Points on a hilly landscape, in no order, each with its height.
From any point a ball rolls to the lowest of the 2 points nearest to it. It stops when none of these is lower. Distance is the straight distance between rows; heights are no part of it.
<90> (h 464): [  8  20  -6 -18  26  12   0 -11  -7  -5 -23  -1  -7 -19   2  -5  18  26
 -27  13 -19  -6  -8  53  -1]
<479> (h 229): [  7   0  11  10  13  19   9  -5  -7 -20 -19  -3  -1  48  20  15  14 -12
  17   0  -7  24   0  38   5]
<757> (h 453): [ -2  12  -8 -11   7   4  -7  -1  -8  -6  11 -11  -1   6  -7   1   6   1
 -15   6   5  -4   1  25  -8]
<135> (h 699): [-15 -14 -13  22 -11   5  13   5   0  14   2  20 -29 -61   5 -14 -19  16
   4  -3 -11  -2  -2   1   9]
<728> (h 527): [-11  30  17   5   1  11  -8 -22 -32 -16   3 -21  -2  36  12  10  14   1
 -14  -3  11  15  21  17 -14]
<212> (h 331): [ 40  -2   6  14  11 -11  15 -18  16  -3 -14  11  -1 -41  12   1  -5  28
  25  14 -16 -16 -11  11  -2]
<89> (h 545): [-10  -9  -3  -7  -5 -11  -8  20   0  16  19  -1  -8 -22  -7 -14 -18  -6
  -3  -8   1 -11  -7 -18  -6]
<267> (h 454): [ 14   3   2   0  11  -6 -12  13  14  -5 -30  -2  26  30 -12   5   4  -8
  -6   5 -10 -20  -3   5 -27]
<534> (h 591): [-14   6  -5  24  -2   2   9  15  -4  20  22   8  -1 -20 -11 -11  -3  -8
  -5 -16   0   8  -3 -26 -10]
<208> (h 606): [-13 -28  -9 -13 -20 -15  14   0  16  -4  30  23 -16  -7   1   1 -15  -8
  34   9  16  13 -12   1  46]
<169> (h 212): [ 21  15   0  16  28  25  18 -12  -8 -21 -16   0   3  32   6  13  10   3
   8   4 -18  35  -2  25  -6]
<32> (h 342): [ 13  14   7  21  12 -15  16   5  22  19 -10  -4  34  -5  -6  -4  -2   1
  13 -12 -16 -10  -8 -51 -30]
<284> (h 657): [  0 -14  -8 -17  -8  -6   7  -2  19 -14  15  14 -13  12  -1   4  -6 -11
  27   7  14   8 -11  20  41]
<522> (h 540): [-15   7  -1 -45   0  15 -18  -7 -20 -10  -9 -18  -9   0   8  -4  14  12
 -25   2  24  -8   1  52  25]
<790> (h 373): [ -5 -15   2 -16 -28 -16  -8   5  22  -1  10   1  20  52  -2  20   5 -32
  18  -4  18   2  11 -32  15]
<446> (h 188): [ 14 -38   1 -41 -21 -28 -11  11  37   8  -6  20   3  -4   9 -12 -29  -5
  23  17  10 -22  -1 -15  22]
<250> (h 548): [ -8  37   6  12  12  10  -2 -15 -29  -8  15 -16  11  26  -3   4  22  -6
 -23  -5   2  14  15  -7 -35]
<326> (h 490): [ 14 -14   0  13  -6 -23  33  -6  27  -6  19  33  -3 -18   6   8 -16  -2
  44  12  -4  10 -13 -10  23]
<569> (h 367): [ 18 -13   3 -18  -6 -26  -7  16  38   8 -25  14  21  -5   5   1 -25  -5
  14  13  -1 -33   0 -20 -13]
<260> (h 302): [ 12  23  -2  23  23  -3   9   7  -1  17   2  -5  21  -5 -18  -8   7   5
 -11  -9 -15  -2  -8 -37 -36]
<249> (h 691): [  1  -5   1 -17  10   9  14  -4  13 -14  -5  11 -12  14   4  10  -1  -5
  16   3   4   7  -8  45  32]
<6> (h 539): [ -1 -20  -2  -1 -18 -23  18   7  29   1  21  27  -3 -19   5   0 -22  -6
  35  10   4   3 -15 -15  27]
<682> (h 509): [ -1  20  14   3   6  19 -14  -9 -23 -16 -11 -16   7  45  11   9  17  -4
 -15   2   2   3  12  35 -23]
<292> (h 525): [-30  12   1  -8 -15   6 -23   1 -32   7  24 -20  -7 -13  -5 -10  10  -6
 -33 -15  16  -4  10 -13 -14]
<687> (h 637): [-17   7   4  21 -10   3  -4  33  -3  32   8   0   0 -23 -10 -28  -4  -3
  -2 -38 -13   1   0 -41 -25]
<779> (h 298): [  6 -20   7 -23 -12 -28  -6  17  36  14   0  12  13 -23  11  -9 -30  -5
  14   8   0 -26  -5 -35   1]
<656> (h 860): [-51   9 -19  15 -28  32   6  14 -35  26  14   0 -20 -33  -5  -4  10  -6
 -21 -31   7  15  25 -15  -2]
<127> (h 290): [ 24  -6   3  -1   6 -17  11  -5  25  -6 -10  18  -3 -25   2   0 -14  16
  23  14  -5 -21 -14  15   2]
<645> (h 584): [-15   1  -8 -43 -13   7 -35  -6 -26  -1   0 -31 -11  -5  -1 -12   7   7
 -37   3  21 -17   4  27   8]
<239> (h 819): [-41  -3 -14   4 -27  16  -5  28 -20  27  14   2 -20 -34 -11 -13 -14  -3
 -10 -36  -2   7  20 -18   4]
<754> (h 222): [ 13  -8  -1 -23   1 -12  -5   8  24  -8 -14  13  -1   4  -4  -1 -16   4
  15  14   0 -18 -10  20  10]
<487> (h 611): [-23 -31  -4 -11 -29  -6 -13  27  -1  23  21   5 -16 -25  -5 -22 -25 -11
   4 -16   7  -5  -2 -28  14]
<505> (h 496): [ -5  11  -8 -31  13  12 -12  -3  -9  -6 -12  -9  -7  -7  -3  -8  10  14
 -25   5  -2 -10  -5  48   8]
<546> (h 374): [ 31  10   4  24  13 -15  25  -9  24   4 -18   3  38   2  -6   9  -7   7
  22   1 -21  -5  -3 -42 -21]
<188> (h 510): [-14  -6  -9 -16  -2  -6 -16  15  -9  12  11 -11 -11 -26 -10 -13 -14   3
 -19  -4   5 -14  -7   0  -9]
<328> (h 441): [ 24  -9  -1  12   0 -20  30  -6  34 -13 -11  27  12   7   6  17 -11   1
  42  15 -11   1  -5  -4  14]
<518> (h 726): [ 10 -17  10 -18   0 -19 -19   7   4   8 -11   0 -14 -67  15 -22 -23  27
 -16   7 -18 -37  -6   4 -16]
<258> (h 191): [-12  14 -10  24  24  25  28 -19 -27  -6  13  -1  -7  -5   5  10  25   2
 -10  10   0  48   6   3  -3]
<448> (h 284): [ -7 -14  22 -18 -21  12 -15 -10  -1 -21  -6 -15  -8  46  16  12   8 -14
   9  -6  28   9   3  36  42]
<550> (h 485): [  8   5   7   1   6   6 -21   6  -2 -15 -20 -11  14  46  -1   5  14  -8
 -13   0   0 -14   4  20 -22]
<143> (h 633): [ -9 -11  -4  17  -5  -2   3   7  -5  17  -4   7 -19 -59   1 -17 -19  20
 -10  -8 -21 -12  -4  -6  -7]
<770> (h 425): [ 17   1  -5  -8   9 -14 -11  14  23   3 -27   1  26  13 -12   1 -10   0
  -1   5  -7 -35  -1  -4 -22]
<46> (h 429): [ -5  -6  11 -22 -31 -11 -18   6   4   6  18 -16   7  40  -8  11   3 -31
   4  -1  31  -4  13 -40  13]
<633> (h 557): [-25   8 -11 -27  -8   4 -29  -7 -35   4  14 -27 -11 -11   3 -11  12   7
 -40   1  22 -10   8  13  -3]
<257> (h 260): [ 22  21 -10  16  25   2   3  -9 -10  13  -5  -4  10 -13 -13  -5  13  22
 -29   0 -29  -4  -5 -10 -35]
<617> (h 234): [  4 -15   0   8   2 -11   9   8  22 -17 -24  11  24  54   6  23   3 -26
  26   4 -11   3   2  -3   7]
<635> (h 424): [ 17  21  -4  -2  36  20  12 -19  -8  -7 -30   5  -7 -14   4   1  19  26
 -22  11 -26  10 -10  48   5]
<15> (h 727): [-34 -29  -9  -5 -36   5  -6  35 -12  19   7   9 -25 -47  -2 -23 -35   2
  -3 -29  -1  -2  20 -15  23]
<269> (h 417): [-13   1  -1 -13  -8   1 -16  -6  -8  -9  21 -13  -6  17  -3   6   3 -12
  -4  -1  23   0   2   7   8]
<759> (h 178): [ 30  18  -4  27  33  15  21 -14  -7 -16 -13   0   4  14   0  13  11  11
   3   5 -19  33  -2   4 -12]
<217> (h 686): [ 12  -5   2   9   6 -15  -6  -5   1  14  -6   3 -13 -55   9 -13 -14  27
 -11   6 -23 -27 -12   0 -16]
<510> (h 345): [  3  20 -15   7  35  22  14 -24 -17   4 -15   4 -12 -33   3   3  30  37
 -28  23 -28  24  -6  24   2]
<669> (h 258): [-11  14 -19  15  26  24  18 -15 -19   0   1  -2 -11 -22   2   1  26  20
 -24  16  -9  30   3  11  -5]
<629> (h 137): [ -2  20  -5  41  29  26  24 -16 -28  -3  14   3   1  -1  -7   8  24   4
 -13   1  -5  53  10 -20 -12]
<459> (h 224): [ 26  28 -10  25  32  11   9 -16 -12  -1  -4  -5   7  -1 -13   4  17  18
 -21   7 -26  18  -5  -5 -25]
<256> (h 375): [-15   4  17 -11 -26   4 -20 -20 -15 -20  15 -28  -9  38   3   8   1 -13
  -9  -3  42   9  19   4  13]
<310> (h 337): [-11  -3  28  -4 -31   3 -18 -17  -7 -24   3 -24  -6  58  15  14   6 -17
   7  -2  29  14  18   7  22]
<381> (h 221): [ -3 -29  21 -20 -11   7 -27   4   5 -15 -19  -8   1  46   9   2  13 -14
   0   1  19 -17  -6  32  25]
<606> (h 551): [-12 -10  -4 -37   0 -10 -40  19 -17  18   8 -20  -9 -27 -14 -22  -7   3
 -32  -8   2 -26   0  -4 -15]
<153> (h 495): [-24  10  13  -1 -18   2 -25   4 -24  12  29 -22   3  10  -8 -10  11 -19
 -15 -23  30  -3   7 -35 -15]
<707> (h 767): [ -2 -16 -11  39 -11  -2  27  -3   7  10  11  24 -22 -50   6  -4 -18   9
  23   4  -9   8  -7  -8  16]
<784> (h 404): [ 27   4  -1  17  12 -12  27  -3  28  -5 -17  11  26  11  -2  16  -7   0
  27   9 -16  -2  -5 -17  -8]
<315> (h 313): [ -3 -19  -4  -7 -18 -17   6   7  29  -7  -2  14  22  53   2  20  -2 -32
  26  -1   6   3   6 -20  17]
<535> (h 363): [ 50   1   9  19  23  -2  17 -21  19 -11 -35  16   7 -10   3   9   4  28
  32  15 -21 -12 -13  15   0]
<516> (h 144): [  8 -23   4 -25  -4  -5 -20  10  21  -6 -19   8   3  33  -3   1  -7 -11
  11   8   8 -25  -7  22  21]
<418> (h 471): [-18   0  15  -8 -30  -7 -22  -2 -16   9  32 -23  -1  20  -9  -3   6 -26
  -8 -13  37  -1  10 -38   4]
<762> (h 582): [-12  10  -3  15   8   5   7   7  -9   5  28  -1   5   1 -10   0   8 -11
  -4 -10   7  12  -1 -14 -17]
<297> (h 814): [ 11  -5  -7  48  10   7  36 -18   2   4   4  25 -14 -39   1   3  -1  18
  20   6 -12  22  -7 -18  10]
<630> (h 561): [ -4  27   8  12   8   4   4  -5 -19  -5  21 -14  14  28  -5   5  12 -18
  -7 -14   8  13  11 -18 -23]
<642> (h 181): [  8  -7   2   9   2   6  14   5  12 -23 -12   6  10  50  10  18   4 -17
  27   1  -6  10  -3  14   8]

Two balls start at each pair of points below. Name the first point that both come to, or write -.
<15> and <284> | -
<656> and <269> | -
<505> and <267> | -

For each start below, name every point that the ball comes to, in order.
<645> | <522> <505> <90> <635> <510> <669> <258> <629>
<208> | <6> <326> <328> <784> <546> <32> <260> <257> <459> <759>
<239> | <15> <487> <89> <188>
<256> | <310> <448> <381> <516>
<212> | <127> <754> <516>
<46> | <790> <315> <617> <642>

For each start below, name the point where the ball stops.
<550> | <446>
<762> | <446>
<757> | <516>
<535> | <516>
